Each row is a point on a landscape with many valleys, with its height.
A ball rolls from a point to the lowest of its 2 nearest points, and stops where none of them is lower. Distance is the straight distance between rows; heights are no part of it.
Z_616 (h 296): [  9   8  11   4   7   0  -9  -7   6 -14   0 -11  -4   7   5   3   4  -6
  -5  -7  -1 -16 -11  -8  -6   2  12  11  -3  10   9  11  -1  -4  -8  13
   9   3  -4  12   8   3  -4   4  15   3]
Z_944 (h 188): [-24 -17  -9   2   8 -11  -3  -4  -1   3  16  22  13   4  -9  -4  -6   4
   6 -14  -3 -11  33  11   1  -1 -15  -2  10   0  12  -2   1 -11   1   5
 -13  17  -4   9   2   4  15  -3  -2  -6]
Z_645 (h 520): [ 19   4  -6  17 -12  -9   7   8   6  -4 -13 -17  -1  -2   0  26  -5   9
  -2  14  -2  15 -21 -16   2  -8   9 -16   1  10  -5  -4   8   3   1   6
  -1  -4   1 -10   5 -19  -9   9  11  -6]
Z_868 (h 240): [  7   6  14 -10   9   2  -7  -6  14 -13  -3 -15 -10  -2  -2   0  -4  -5
 -17   2  -4   3  -9  -6  -7  -1  -6  -2  -5   8  11   5  -5  -6   0  14
  10   6  -4  10   5  -2 -12   7  11   5]
Z_665 (h 373): [  0 -12  17 -11   6  12  -9   3   7  -3   8   6   0   1   8 -13  -3 -22
 -20   2  -7 -23  -3  -7  -2  15  -3  10  -2  -1  16   3   3 -19  -6   3
  20  -7  -4   0   9   6  -1   3  11   2]
Z_779 (h 544): [ -2 -17  10  -1   6   0  -4 -12   7   1   4   7   9   7   1 -17  -3 -11
  -1  -4   0   3  12  -1  -5  -3  -3  10  -6 -10   0  -1   2  -1   2  -3
  -5   0   5  10  -1  12   6   4  -4  -2]
Z_297 (h 445): [  3  18   5  -5  19   9  -1 -10  14 -17  -6  -8  -2   0   3   7  -2  -4
 -26  -1  10  22 -11   2  -9   5  -1  11 -10   4  11  -5   2  -6  -6  -2
   6  18   3  13  -4  13   0   5  -7  -2]
Z_887 (h 622): [  1  11  -5  -6 -16   1   0  -2   5   0   2 -16  -2 -11  -2 -10   3   7
  -4   2  -3  -7  -9  -6  -4   4 -10 -12   3   1   1   8 -12   3  17   9
   1 -14  -6  -1   5 -11 -12  -5  16   4]
Z_230 (h 534): [ -2  10  18 -14  12  -3   0  -4   8  -1  10 -13 -13 -13  -4 -12  -6   7
 -13   2   6  24  -2   9  -5   2 -12  -9  -7  -5  -4  -1 -17  12  19   8
  11   7   2   7  -6   6  -4  -4  -8   3]
Z_346 (h 367): [ -7   3 -12  -2  16 -10  -1  -3  15  -9  -7 -13 -13  -5 -10   7 -11   7
 -12   3  -1  26   1   6  -5 -12  -1  -4  -9   2  -3 -20 -17   7  20  16
  -1  15  -3  13   3  -8   5   6   3  10]
Z_602 (h 441): [-11 -17   4   1 -10  -5   7   4 -17  17   1   8  -2  -5 -17   1 -10   7
  12   1  -9  16  21  -2   5   0  -7 -16   9  -5 -15   1   3   7   7  -6
  -5  -3  12 -18 -16  -7   8   2  -9   1]
Z_792 (h 508): [ 13  20 -12  14 -12 -10   7  -2  13 -12  -2 -14   3  -3   0  21   5  16
 -11   5   8   7 -26 -11  -2  -2  12  -6   4   4   6   4  -2   2   9   4
  -3   2  -8   1  -3 -13  -4   4  21  -1]
Z_916 (h 344): [ 11 -14   9  -9  -6  12   7  11   6   0  -5   1   1  -4   3 -25   8 -11
   1  18 -10  -9 -13   2   9  -3   6 -19 -14 -16  -5  -8   9   5   1 -20
  -4 -17   9  -8   7   2  -6  -2 -14   4]
Z_288 (h 264): [  5  -5 -19 -17 -15   4   2  26   5  -5 -14  -5  -1  -3  -5  10  -7   8
  -5  20  -6  -6 -10 -11   7   3 -11  -3   7   1   5  -9  -8 -11  13  -5
   2  -3 -13  11   7 -24  -6  -3  13  12]
Z_656 (h 388): [ -9   0 -11  -4   6   5  -3  -1   3   2   7   4   9  13  11   0  -2   3
  -9  -8  14 -13  11   3   1   2   6  25   3 -13  12   2  -5  -3   5   1
  -8   9 -15  16  -5  14  15  -7   6   6]
Z_823 (h 614): [  5  -5   3  14  -2  -5   5  -4 -11  11  -4   5  -3  -2  -9   7   3   2
  27  -6  -1  14   0  -7   4  -4  15  -2   5  12 -16   8   7  19 -13   6
   7   5   9 -12  -5  -1  -2   7 -13   2]
Z_876 (h 645): [ -8   6  -9  12  -5   4   4 -12  -8  10  11  12  21  -7  -3 -13   7  -6
  -3   4   5  -4  13   6   2   0 -16  -3   4   3   7   3  -4 -12  -4 -15
  -1  -2  -6 -18 -11   3  11  -5   2 -13]
Z_26 (h 331): [  3   5   6   8  10   5 -11  -8  -2  -4  -2   1  -8  10   4  15   0  -8
  12 -15  -2 -19  -1   0  -2   1  17  17   7  14   3   8   7  -4 -21  11
   7   7  -1  11   7   5   2   7   1   4]
Z_588 (h 533): [  3   8  -4  13  -9  -8   0  -2   3  -2 -12 -16  -4  -5  -3  20  -6   2
  -5   8  -3  16  -7 -10  -4  -2  -8 -15   2  21  -1   2  -1 -10  -2  15
   9  -3  -7 -14   2 -25 -12   9  15  -3]
Z_819 (h 410): [ -9  21 -23   6   7   4  -8  -6   0   1   6   1   4   8   4   9   4   6
  -4 -14  17 -14   6  11   1  -4   7  23   9   8  12   6  -8  -9  -2   8
  -5   7 -18   9  -2   8  14  -8  11   4]
Z_471 (h 266): [  0  -7   4 -16 -19   7   3   6  -7  10  -4   4  -1  -5   8 -13   2   0
   1   2   1  -9   9  -3   3  10  -5   7   8 -14   0  -1  -3  -4  16 -15
   0 -13 -10  -1  -5  -3  -1  -5  -2   5]
Z_155 (h 287): [ 15  -4  13 -12   8  -7   1   5  14  -8  -5  -7  -8  11  -1   8  -1   9
  -1   1   8  -7 -14   0  -2  -5  22   5  -4 -13  -3   4   4  15  -1   5
  -1   5   2  15   3  12 -10   0  -5  15]
Z_845 (h 555): [  3   1   4   8  -1 -13  -3  -1   2 -14 -24 -18 -16  -4   4  24 -12   2
  -2   6  -6  19  -1   3  -1  -5  -5 -10  -6  17  -7  -8  -2  -6  -1   9
   0   1   5  -2   0 -25 -14  11   0  -1]
Z_625 (h 290): [  5  -1 -10  16 -12  -4  11   3  -7   1 -17   1  -5   7   1  29  -1  -5
   6   7  -5  14  -7  -4   1  -7   6   1  -1  17  -8  -8   8  -4  -9 -10
 -10   0   3  -7   0 -11  -4   5  -8  -5]
Z_5 (h 258): [-11 -17 -11 -10   2   1  -1   1  -4   9  11  17   2   2  -3  -7  -9  -2
  -3   3  -9 -12  15   3  -1  -7 -18  -5   7   0  15  -5  -6 -19   3   7
  -4   8 -10   6   7   1   3  -3   4  -2]
Z_630 (h 361): [ -2   4  -4  -1   3   2   4   0  -2  -7  -4   3 -17  16   2  32  -5   3
  13 -11  -2 -18  -1  -2   1  -4  16   7   3  10   2   7  14   0  -7   3
  -7   9   0  14   3  -2  -2   8  -4  10]
Z_68 (h 284): [  1 -16  17 -27   3   1  -1  13   1  -2  -4   3 -17   8   7  -2  -6  -3
   5   0  -8 -19   0   6   0  -5  -3   2   0  -7   7  -5   0  -1   4  -1
  -1  -5   8  12   9   5  -8  -1  -9   3]
Z_383 (h 316): [  8   9   5   2  -3   5  -7   2  -6  10   0   4  17   1  14 -16  16   3
   6 -10  17 -20   3  -2   4   8  18  28   7 -11  -1  13   4   7  -8  -8
   1 -10  -7  -9  -7  13   7  -7  -4   3]
Z_911 (h 413): [ -9   1   2   3  14  -9  -8  -7  12  -7 -12 -12 -23   8 -10  15 -17   6
  -3  -9  -7  16   9  10  -3  -1   8   2  -5   7 -10 -12 -12   8  11  21
   4  19  -3  18  -2 -12   4  16   5  14]
Z_243 (h 271): [  5 -22   4  -7   6   2   4  12  -3   9  14  22   2   6  -1 -11   2  -3
  10   5  -8 -23   1   4   2 -10  10 -12  -1 -13   5  -4  17   1 -15  -4
  -8   2   8   1   7  16  -2  -4  -8  -4]
Z_162 (h 574): [ -7  -7   9  -3  12   5  -9 -17  13  -4  12   2  15   5   6 -34  -5 -12
 -13 -12   2   9  10   1  -4   8 -12  13  -5 -15   5   1  -7  -2   9   8
   1   4  -5  12  -4  18   6  -2   8  -3]
Z_963 (h 545): [  3  13  -6  -8  -2   3  16   8   5  -5   0  -6  -1 -12   6   4   5   0
 -16  13  11  18 -18   1  -4   6 -11 -11  -6  -7   6 -10  -2  -5  11 -16
  -4  -6  -1  -5  -1   1 -10  -5  -2  -4]
Z_75 (h 455): [ -7   9  16   3  21  -8  -5 -11  12   0   5  -7 -15  11 -10   0 -15  10
  -8 -14   1  26   2  11  -6   2  12   5  -4  -4 -10  -5 -13  13   6  19
   9  23  -4  21  -5   9  13   6  -1   9]
Z_881 (h 393): [ -8  -4  -3 -11  -8 -10   9  21  -5   5 -10  -8 -20  -6  -6  27 -12  14
   1   7  -2  19  -2   7   7  -7 -10 -14   9   2  -5 -11  -3  -5  16  -2
  -9   4   2  -6  -7 -16  -8   1  -1   2]
Z_488 (h 550): [  8  -1  10   5   0 -12  10   5  -3  -2  -1 -12  -3 -10  -1  -4   7   4
  12   9   1   9 -22  -3  -1  -6  10 -25  -4   7 -12   6   6  12 -11  -1
   4  -8   8 -17   5  -5 -24   0  -1  -6]
Z_773 (h 429): [  1   5   3  -3   4  13 -12  -1   4 -10   0   2  12   0   9 -12   7 -18
 -18   2   4 -14  -6  -8  -3  16   0  16 -10  -2  12   3   4  -9  -6  -9
   8 -10  -5   0   8  10  10   3   0   2]
Z_489 (h 184): [  0   4 -18  18  -8   1   0 -11  -2   8  -4   3   7   0  -8   7  -1  -4
  -2  -1   0  12   4  -9   0  -3  -8   4   3  12   2  -2  -7  -5   2   2
   4   1  -7  -9  -3 -10   8   6   8  -3]
Z_485 (h 74): [ 10  -8   3  -4 -10   1  -1   8  -8  18  -1   1  -6   3  -7  -1  -4   7
   3   3 -11 -12   5 -13   7  -4   6 -10  11   4  -3   9   8   2   0   8
   9  -7  -6 -10  -1  -2  -9  -4  11   6]
Z_276 (h 438): [-11  -7  -4   9  -1 -10   8   9 -12  10  -8   4 -12  -1  -9  28 -16   6
   5   7  -7  27  11   0   4 -10 -10  -7   5   9  -9  -9   1  -5   2  -1
  -8   7   4 -15 -12 -12   4   9  -7   0]
Z_27 (h 325): [ -2 -17  -8  -4   4   1   6   4   1   3   6  16   0  18   1   9  -6   0
   6  -2  -8 -16  13   3   1 -15   5  -4  -1  -4   7  -1  15  -3  -4   2
 -14  15   6  10   5  11   9   1  -9   1]
Z_663 (h 144): [  3 -16   9  -2   1   0   3  -2  -7  14  12  14   1  -7 -12 -19  -1   1
   7   6 -11  -6  12  -5   4  -8   5 -20   8  -4  -3   2  10   3  -8   2
  11  -3  -6 -13  -7   8  -3  -4   0   0]
Z_320 (h 170): [-13   4  -7   8   8 -10   5  -6 -16  -2   2   3 -10   4   1  12  -1  -6
  17  -4  -3   1   5  16  -4 -10  -7 -12  -6  15  -6   3  -1   6 -12   4
 -11   0  12  -8   8  -7  -5   2 -10 -14]
Z_287 (h 502): [ -1  -8  13   2  11   5   1  -9  10  -5   6  13  20   3   6 -22   6 -10
   1   6   5  -1   3   3  -3   1   6  11  -8 -20   3  -3  10   1 -17 -20
  -5  -3   6  -1  -9  21   5  -8 -17  -7]
Z_539 (h 349): [-18 -14  -3  -9   0  -3  -6  -1  -6   1  15  15   7  10   5  -8   1   6
  16 -25  -4 -21  25   7   1  -1  -2   2   2  -9   5   5   7   7   4   5
 -14   3  16   8   3  16   8  -4  -7  -2]
Z_197 (h 364): [ -1  -2  13   5  15   6 -14 -14   0   0  12   9   7   7   8  -9  -1 -13
   2 -15   0 -11   4   2   0   6   5  22   7   4   8   8   1  -4 -23   8
  13   5  -2   4   0  17   6   3   4  -3]
Z_416 (h 372): [ 12  -5  16 -10  15   1   1   1   9  -4  -4   0  -3   3   8  -3   8   0
  -3   2  12   5 -10   5  -5  -5  12   9 -10 -15  -5  -5   4  12 -13  -5
   3   4   8   6   0  23  -5  -4 -19   4]
Z_775 (h 492): [  3  13  17  -4  13 -11  -3 -10  11  -2  -2 -14 -17  -2  -5   7  -6  18
 -13  -1   8  36  -3   4  -4  -4   1   2  -6  -8  -9  -6  -9  13  12   7
  11  15   5  10  -8   5   4   4 -10   2]
Z_318 (h 164): [  4   4  -5  -4 -16   8   7   3  -5  20   2  13  13  -7   1 -13   3   4
 -10   8   6 -10   5  -8   4   7  -3   8  13 -17   8   0  -1 -15   9 -15
   4  -6 -14 -12 -16   2  10  -5   4   5]
Z_81 (h 657): [-10   8  -5   5   1   0   8  -7  -7   9  16   4  13  -6  -3  -9   6   1
  -1   1  11  16   6   7  -4  -1 -12  -2   3 -11  -2  -3  -8   8   4 -12
  -7  -1   4  -8 -13   9   7 -11  -4 -13]
Z_871 (h 493): [  6  10 -18   8  -9  -9   1  10  10  -8 -10  -9  -6  -6  -9  30   0  24
  -4   4   3  20 -16 -10   5  -1   8   0   9   2   4 -12  -9  -2  12   6
   1   5  -7   5  -6 -21   2   9  25   9]
Z_59 (h 646): [ -7   3   0   0  -1   0  -2   1 -13   0  11   5  -3  -4   8  -2   9  -3
   4  -4  -1 -23  -1  11  -2   1 -11   0   2  11  11   7  -4 -14 -11  -3
   3  -8  -1  -5   7   0  -5 -10   1 -12]
Z_923 (h 269): [ 15  13  10   1   3   0  -1   5   0  -5  -1  -7   9  -3  13  -3  16   6
   2  -3  19  -7 -15  -3  -5  11  26  21   3 -12  -3   9   5  14 -16  -6
   4  -4  -5  -1  -2  15  -4  -8  -6   3]
Z_796 (h 634): [ -8   9  10  -7  -4 -16   5  -1 -12   2   2 -11 -12  -4  -1  11  -4  11
   7  -4   4  14   5   9  -3   7  -8  -6   7   8 -12   8 -11   5   5   1
  10  -4   1  -9  -6 -15 -12  -2  -1  -8]
Z_473 (h 448): [  9   0  20 -11  16   7  -6  -7   6 -10  -6   5   8  -3  12 -16   8 -12
 -11   0  10  12  -3   6  -5  12   2  15 -11 -11   1  -3   5   4 -16 -17
   6  -5   9   2  -6  19  -1  -4 -21  -5]
Z_759 (h 211): [ -4 -14   6   1  12  -4   0   0   0   8  21  23  13 -10  -7 -31  11   2
  11   0  -2 -14   8   7   2  -7   9 -13   1 -15   5  -1  15   3 -19  -3
   2  -1   0  -5  -5  19  -3 -13  -9  -8]
Z_470 (h 606): [  9   0   4   6  -1   6  10   8  -6   5   0  14   7   3  -2  -2   8  -7
  -3  15   4  -5  -8  -3   3   3  11  -1  -4  -9   0  -1   7  -6 -14 -25
   1  -6  -2 -10  -6   9   1  -4  -8  -5]
Z_370 (h 80): [  6  -3  16 -19   4   3   1   8   7  -8  -3  -8 -14  -7   3  -2  -6  -5
  -5  15  -5  -4 -10   3  -4  -2 -11 -13  -7   5   7  -2  -4  -6   6  -4
   2  -2   1   3   6  -2 -15  -2  -7   1]
Z_741 (h 601): [  4  -4  -5  19  -1   2  -6 -16 -10  14   6  13  11   5  -3  -6   5  -4
  23 -14  -2 -13   9  -3   4  -5   5   6   5  10  -2  14   5   2 -12   8
   3   5   1  -6   2   5   7   2  -1  -4]
Z_952 (h 611): [ -4  13  13 -10   6 -10  14   4 -13   2   9  -3 -11  -6   2   8   4  11
   1   4  12  15  -8  14  -6   3  -7  -4   7   1  -6  10  -6   0  -7 -11
   6   3  -1  -6  -8   5 -14 -14  -9 -10]
Z_350 (h 257): [ 13  -5  -4  -1 -19   6   3  20   0  -2 -13  -5   2   4   3 -12   6  -8
   0  16 -12 -18 -16  -7   8   6   2 -11 -12 -11  -7  -3  11   3  10 -17
  -4 -20   8  -1  16 -11  -3   0  -4   0]
Z_192 (h 594): [ -4   2 -10   0  -1   8  -7 -11   7  -2   3  -2  11  -7   1 -25   0  -9
 -15  -2  -2   5   4  -2  -5   7 -17   5  -8  -2   9  -2 -11  -2  16   5
   2  -5  -6   5   3   3   2  -4  14   0]
Z_196 (h 247): [-16  -5  -8   3   7  -5  10   0 -19   4  13   9  -7   1  -8   6   0   7
  28 -14  -7   5  13  13  -2  -6   4 -19  -8   4 -16   2   8  14 -11   4
 -14   8  22 -12   3   1   3   0 -21  -5]
Z_504 (h 241): [ -6   1 -14  19  -7  -3   1  -6 -12  -6 -15   1  -7  11   4  20  -1  -9
  18  -6  -8  -5   2   0   0  -3  -1   1  -6  21  -4   2   3  -2  -7   3
 -11   2   5  -4   9 -12  -1   7  -5  -4]
Z_18 (h 301): [-21  -7 -12  -6   8  -3   1  -2  -9  -5  17   5  -5   5  -5   2  -3   9
  13 -26 -10  -7  21  14  -3  -9  -3 -14  -6  -4  -8   1   4  16   6  14
 -18   9  19   7   9   5  13  -1 -15   0]
Z_668 (h 669): [ -2   2   2   7   3   1   8  -8   7  11  14   4   7  -5 -10 -11  -2   8
  -5   3   4  28   2  -1  -3  -8  -4  -7   1 -22  -9  -8  -2  16  18  -2
  -4   2   9  -5 -12  10  14   4   0  -8]
Z_245 (h 476): [ -4  21  -1   1   4  13  -5  -9  -5  -3   1   1  23  -5   9 -16   6  -7
 -15  -3  14   6   4   1  -1  12  -6  20   0  -6   9   2  -1   0  -7 -14
  -1  -6  -4  -2 -15  15   8 -10  -4  -9]
Z_676 (h 610): [  5   8  -4  -2  -6   9   2  -5   1   4  12  -7  10 -12   6 -31  10  -6
  -5   3   3 -12  -3  -4  -3   5  -8  -8  -5  -9   2   6  -3   4  14   1
   4 -18  -6  -7   2   4  -5  -7  10  -4]
Z_834 (h 386): [  1   1   8  15  18   5 -17 -17   2   7  25  12  27   3   5 -25   0  -6
   2 -19   8 -11  12   6   8   7   2  15  13   5  11  12   9  -5 -25   9
  10  11  -6  -2  -6  21  15  -6   4 -11]
Z_505 (h 218): [  6  -4 -12   9 -15   7   1  -6   4  19  -5  12  17  -3  -9  -6   2  -1
  -9   5   1   3   7 -17   6  -1  -3  10  12  -1   4  -3   0 -15   4  -4
  10  -3 -12 -14 -10  -6  13   6  17   6]
Z_751 (h 607): [  7   3   9  13   9  -2  -5 -13  -9   8   9  10  -1  -6  -8  -3   3  -4
  24  -9  -1   5   2   0   3   2  18   8  13  13  -7  16   2  11 -24  13
  16  14  -1  -6  -2   7   1   0  -4   4]
Z_812 (h 227): [ 17  -8  -6   8  -8   6   2   2   9   5  -7   2   5  14   1   8  -1  -2
  -1   0  -4   4  -5 -15   3  -8  20   7  -3  -7  -6  -1   8   9   8   3
  -8   3  -3  12   6   5   8   6   4   8]
Z_658 (h 335): [-16  10   7   3  23  -7 -10 -16  -4  -6  10   4 -17   9  -1  10  -7  -3
   6 -13  -2   1  13  21  -5  -3  -4   4  -2  14  -1  -3  -7   2 -14  17
   8  18   1  17  -1  -1   5   7  -4  -5]
Z_305 (h 36): [  5 -18  -2   5   0   4   6   4  -5   7  -8   0  -2  -1  -3  -2  -8  -7
   7  11 -19   6   6   0   2 -18  -5 -25  -7   0 -11 -10   9   7   2   1
 -16  -2  14 -12   5  -3  -1   9  -7  -4]
Z_86 (h 265): [-19  -6   5   2  18 -11  -6 -14 -10   1  19  18   0   7  -5   6  -6   0
  12 -11  -7  -4  27  14  -4  -2  -9   0   5   3   3   0   1  -4 -12  10
  -4  18   6  12   1   5  12   0 -13 -12]
Z_474 (h 467): [-21  -8  -8   8  -1 -11   4   0 -14  16   9   7   4  -6 -25  18 -16   8
   7   2  -5  24  21   4   2   1 -15  -3   6   4  -7  -6  -7   2   9   5
  -7   8   8 -14 -13 -16  21   7  -2   0]
Z_710 (h 663): [-10  -1  11  -9   6  -7   8   7 -13  -4  14   2 -13 -10   5  -9   9  -1
  16  -3  -4 -16  -6  19  -5  -2 -11 -17  -1   4  -1   2  -3   1 -12  -2
  -2  -9  11  -9  12   4 -16 -12 -11 -10]
Z_953 (h 507): [  5  19   6  -3  -8   7  -9  -6  -8   3  -7  -6   9  -9   9 -13   9  -1
  -9  -3  12   1  -1  -5   0  17   0  22   6  -3  -1  12  -4  -7  -7  -9
  18 -11  -8  -6  -8  -1   2  -3   3  -4]
Z_734 (h 352): [ -4  -4  -4  -2   2   8  -5   4  -1   1   6  10  19  14  15 -11   5  -2
   3 -10  12 -26   4   1   2   5  11  22   0 -18   5   5   9   7   0  -3
 -14  -7  -1   5   3  20  10  -8  -5   6]
Z_942 (h 433): [  7   2   8  -6   1  15   3   4  10  -9  -5  -5   4  -9   8 -24   8 -16
 -14  13   1  -5  -8  -1  -1  14  -3  -6 -22 -14   8  -7   4   1   9 -15
  -3 -18   2  -1   4   7  -6  -3 -10   3]
Z_712 (h 390): [ -4  -3 -17   0  -9   3  -9   3   2  -6 -12   0 -10  16   5  19   0   0
  11 -17  -5 -32   2  -9   4   1  10  15  -1  14   5   6   8  -7   4   8
  -1   1   0  10  12  -8   3   7  12  12]
Z_756 (h 454): [  4  -1 -12  -1  -6   3  -1  12   2 -11  -3  -9  -6   9   4   8   1  -6
   5  12  -9 -30 -14  -3  -2  -3  -3  -8  -9   6   6   0   4  -3   1   1
  -8  -7   5   6  22 -13  -5   1   7  -3]
Z_831 (h 162): [  7 -12   1 -10 -14   7   2  19  -1   8  -9 -12  -5  -6  -3   2 -12   3
  -2  20 -16  -4  -5 -12   4  -8  -8 -20   7   1  -3  -2   3  -3  14   5
   2  -9  -7  -3   4 -16  -9  -1  11  10]
Z_259 (h 651): [ -4  15   6   6  -6 -17   1  -2  -7   3  -2 -15 -14  -1 -11  21   1  20
  11 -13   1  18  -1  -2   3   7  11  -2   5   3 -17   6  -7  21  11  12
   3   0   5  -4  -8 -15  -1   7   2   1]
Z_487 (h 339): [ -7  -1 -16 -11 -13 -10   3  18  -4  -3 -12 -11 -11  -5  -6  24 -10  16
   1   8  -6   5   0  -4   7   0  -9 -10  14  12  -1  -3  -8 -12  11   2
  -2  -3  -8  -1  -3 -27 -11  -1  16  11]
Z_213 (h 566): [ 12   2   7   8 -10 -16   4   3   1 -15  -6 -15   5  -3   7   5  17   6
  11   4   6 -10 -26  -5  -1   3  14  -8  -2   6  -8  16   9  10 -14  -5
   1  -8   4  -8   8  -6 -20  -3   1  -4]
Z_738 (h 371): [-15 -19  -4 -11   0   3   9   7   0   1  10  21   5  10  -3  -1  -1   6
  11 -10 -10 -14  16  12   0  -8  -8  -9  -1 -19   2  -5  12  -1   1  -9
 -29  10  14   6   5  16   5  -8 -18  -1]
Z_958 (h 535): [ 11   0   1  16  -9  -3  10   2  -1   6 -10 -10  -2  -7   1   6   0  -1
   0  10  -2  23 -14  -8   2  -7   2 -21  -4   9 -14  -7   8  10   2   0
   3 -13   9 -18   0  -9 -10  10   2 -12]
Z_303 (h 620): [ 12   3   3   6 -11   5  -1  -1 -12   8  -5   4   4   0   2  -6  13  -8
   2   6  -1 -19  -5  -7   3   5  10   6   2   9  -2  10  10 -12 -18 -14
  17 -13  -6 -19   2   0  -3  -1   3  -4]
Z_516 (h 477): [ -5   5 -18   3   4 -13  -1   6  14 -16 -18 -12  -8   0 -12  23  -8  20
   0   0  -5   9  -2  -2   3  -5   9  -3   4  13  -3 -15 -14  -1   6  15
   1  12 -13  15  -6 -24  -2  11  28  22]
Z_21 (h 475): [ -2  11  -3  -1 -10  -2 -10  -6  -4 -10 -13  -9  -4   4  10  11   9  -4
   0 -10   7  -8   3   0  -2  11   1  21   4   6  -3   7  -7  -6  -3  -3
   7  -7  -5   3   3 -11  -1  -1   5  -3]
Z_901 (h 585): [  6  15   7  -7   3   3  10   4  -5  -2   4   5  -2  -3   7   8   7   3
 -14  10  16   4 -13   3  -8   7   2   8   2  -4   7   4   4 -11 -14 -19
   7  -2  -7  -6 -11  11  -4 -11  -7  -6]
Z_85 (h 315): [  6  -1 -16   1   5   4   3   5  14 -11  -7 -11   0 -11  -1  -1  -6  -2
 -12  10  -3  18  -8  -4  -6 -16  -9 -14 -13   3   2 -17 -13   3  20   7
  -9   3   4   7   9  -8  -2   6   4   7]
Z_599 (h 451): [ -8  -6  -9  -6   6  -4  -6   1   8 -14 -17  -8 -15   7  -4  15 -12   1
   0  -1  -8  -1   5   0   2  -9   1   7  -2  11   1  -7  -5  -1   6  13
   0  10  -7  17   2 -12  -1  11  13  14]
Z_141 (h 626): [ -3   0  -1 -13 -16   6   6  13  11  -4  -4 -21  -9 -19   2  -7   0   3
  -1  12   0  11 -11   4   2   4 -21 -23   2   1  -3  -9 -11  -1  26  -1
  -6 -10  -4   3   5 -15 -15   0   4   7]
Z_501 (h 589): [ -1   9 -12 -11 -15  -4  23  25  12  -9  -1 -16  -3 -17   7   9   2   5
  -5  17   9  17 -28   3   6   4 -17 -21   2  -2   3 -14  -7 -11  22 -16
 -12  -4  -6  -1   6 -16 -15  -3   4   1]
Z_138 (h 391): [ -5  13   5  -1  15  -1  -2 -14   0  -4   3  -2 -13  -3   0   7  -4  -3
 -10  -1   3  17   4  12  -6  -6  -9   3  -5  11   4  -3  -7  -2 -11   4
   5  14   1   8  -3   3  -1   2  -7  -6]
Z_435 (h 632): [ -1   4   1   0  -7   9   1  -1 -13  10   5  11   8  -6   3 -22  12  -8
   0   6  -3 -27   2   3   4   8 -10   1   4   1   8   6   0 -20  -8 -12
   7 -16  -7 -17  -4   1  -3 -12   1 -10]
Z_494 (h 593): [  3  -2   3  19  -3   4  -9 -18  -2   6   3  11  28   0  -5 -21  13  -6
  17 -11   7  -8  15   2   7   4   0  14   6   0  -4  14   3   6 -17  -7
  -1  -2   8 -10 -10   7  13  -3  -5 -10]
Z_733 (h 495): [ 11  17   2   4   3  -2   6  -2   8 -14 -10  -7   0  -7   6  20   5   0
 -22   6  11  29 -18   1  -7   4  -3   5 -12   0   6 -10   1  -8  -2 -12
   0   5   4   0  -6   0  -6   0  -8 -10]
Z_110 (h 498): [  9   4   4  -5   0   9  -6  12  10 -17  -8  -4   3   6  12  -3   4 -12
 -28  15   7  -6 -13  -7  -1  22   1   7 -17 -11   8  -8   5  -2   6 -12
   1  -9  -1   8  13   1   3   1  -7   7]
Z_728 (h 378): [ -5 -14  13 -18 -14   3   5   6 -12  11  -8   0 -11  -6  -6  -2  -6   6
  10   3  -5  10  13   1   5   4 -10  -7   8  -6  -9  -4  -4   3  13 -12
  -1  -9   4  -5  -7  -6  -6  -3 -10   1]
Z_39 (h 210): [ 13   3   2  -6  -2  -2   2  10   0  -1   4  -4   0   6   2   1  11  10
  12   1  12 -23 -15  -6   1   0  24   5   3 -10  -6  14   8  14  -7   1
  -1  -2  -3   5   5   9  -8 -10   0  11]
Z_955 (h 422): [ -5  16  -6  16   8  10 -16 -17   4   5  12  -1  13  13   8  -5  -1   2
   0 -29  17  -9   9  14   7   2  13  26  13   7   6  14  -7   0  -8  15
  -2  10 -11  11  -4  18  18  -6   7   2]
Z_767 (h 138): [  0  -8 -13  22  -1   3   1  -3   1   9  -6  -1   7  -5 -13   6 -10  -5
   1  10 -12  21   6 -10   1 -13  -5 -13  -2   4  -6  -9   1   4  10   9
  -8   2   4 -13  -3 -11  10  10   5   2]
Z_103 (h 268): [  5  -2 -15  11  -1   5   0  -2  12   0  -5  -1   4   5  -3  -2  -2  -4
 -11   1  -2  17  -4 -11  -2 -12   6   4 -10  -5   1 -12  -9  11  18   9
 -10   6   1  11   2   3  11   6  10   7]
Z_898 (h 158): [ 10 -15  -7  -1 -15   9   4  12  -2   6 -13   3   1   7  -1   3  -2  -3
   4   6 -12  -2  -3 -12   6 -10   7  -7  -7  -8 -11  -7  12   9   6  -8
 -12 -10  11  -2   5  -1   1   3  -5   3]
Z_438 (h 430): [ -1  -5  -4   1  -9   5 -18   3  -8  -5 -17   4  -1  14   9  10   8 -13
   6 -11  -3 -25   1  -7   1  11   4  24  -1   9   2   5   2 -14  -9  -6
   1 -11   2   3  12  -7   8   5  -4   0]
Z_61 (h 317): [  1 -16   7  -8   4   6  -4  -4   2   9   5  13  -1   5  -1  -8 -14 -13
 -15   7  -9  -6   7  -9  -1  -2  -3   3   5   0  12   2   5 -21  -6   3
  11   4 -13   1   2   6   2   2  11   4]
Z_735 (h 567): [ -2   3  13  -7  12   2  -2 -12   1   4  18   0   3 -13  -7 -34   1  -2
  -4  -3   0  12   5   1  -3   7 -10 -13  -5  -7  -8   4  -8  16   9   8
  12  -4   3  -2  -6   8  -4  -3   0  -2]
Z_441 (h 398): [ -3 -17  -7 -15  -6   7  -6  15   3  -7 -12   4  -8   6   5   0  -6 -11
  -3   9 -14 -21   1  -1   2  -2 -10   2  -7  -2   9  -9  -4 -10  14   0
  -8  -6   5  16  17 -10  -2   3   2   4]
Z_788 (h 582): [  1   9   4  14   2  -3  -8 -20  -5   9  16   3  18  -5  -7 -27   7  -3
   7 -10   1   9  13   0   6   5   0   0  -1  -2 -11   8  -6  18   0   8
   7  -2   5  -7 -10   5  10  -2   1  -9]
Z_889 (h 395): [  2  11  -5  -5 -22 -13   3  11  -1  -7 -11 -12  -3  -5   1  20   3  11
  -6   4   7  -4 -12  -6   2  12  -3   4  14  10   6   6  -9 -20   5  -7
   8  -4 -13  -4  -1 -24 -10  -1  18   3]

Where does a ball stop that starts at each point below?
Z_668 -> Z_305
Z_887 -> Z_39
Z_741 -> Z_305
Z_141 -> Z_944
Z_953 -> Z_370
Z_871 -> Z_305

Call two points neighbours if one is among the 2 nearest of the other. Go from one point of each pair to the other, from neighbour to neighbour, staying as low as possible. Name the highest point that can't be avoided.
Z_318 / Z_901 -> Z_259
Z_320 / Z_370 -> Z_474
Z_944 / Z_305 -> Z_110
Z_370 / Z_305 -> Z_756
Z_305 / Z_318 -> Z_505
Z_485 / Z_320 -> Z_738
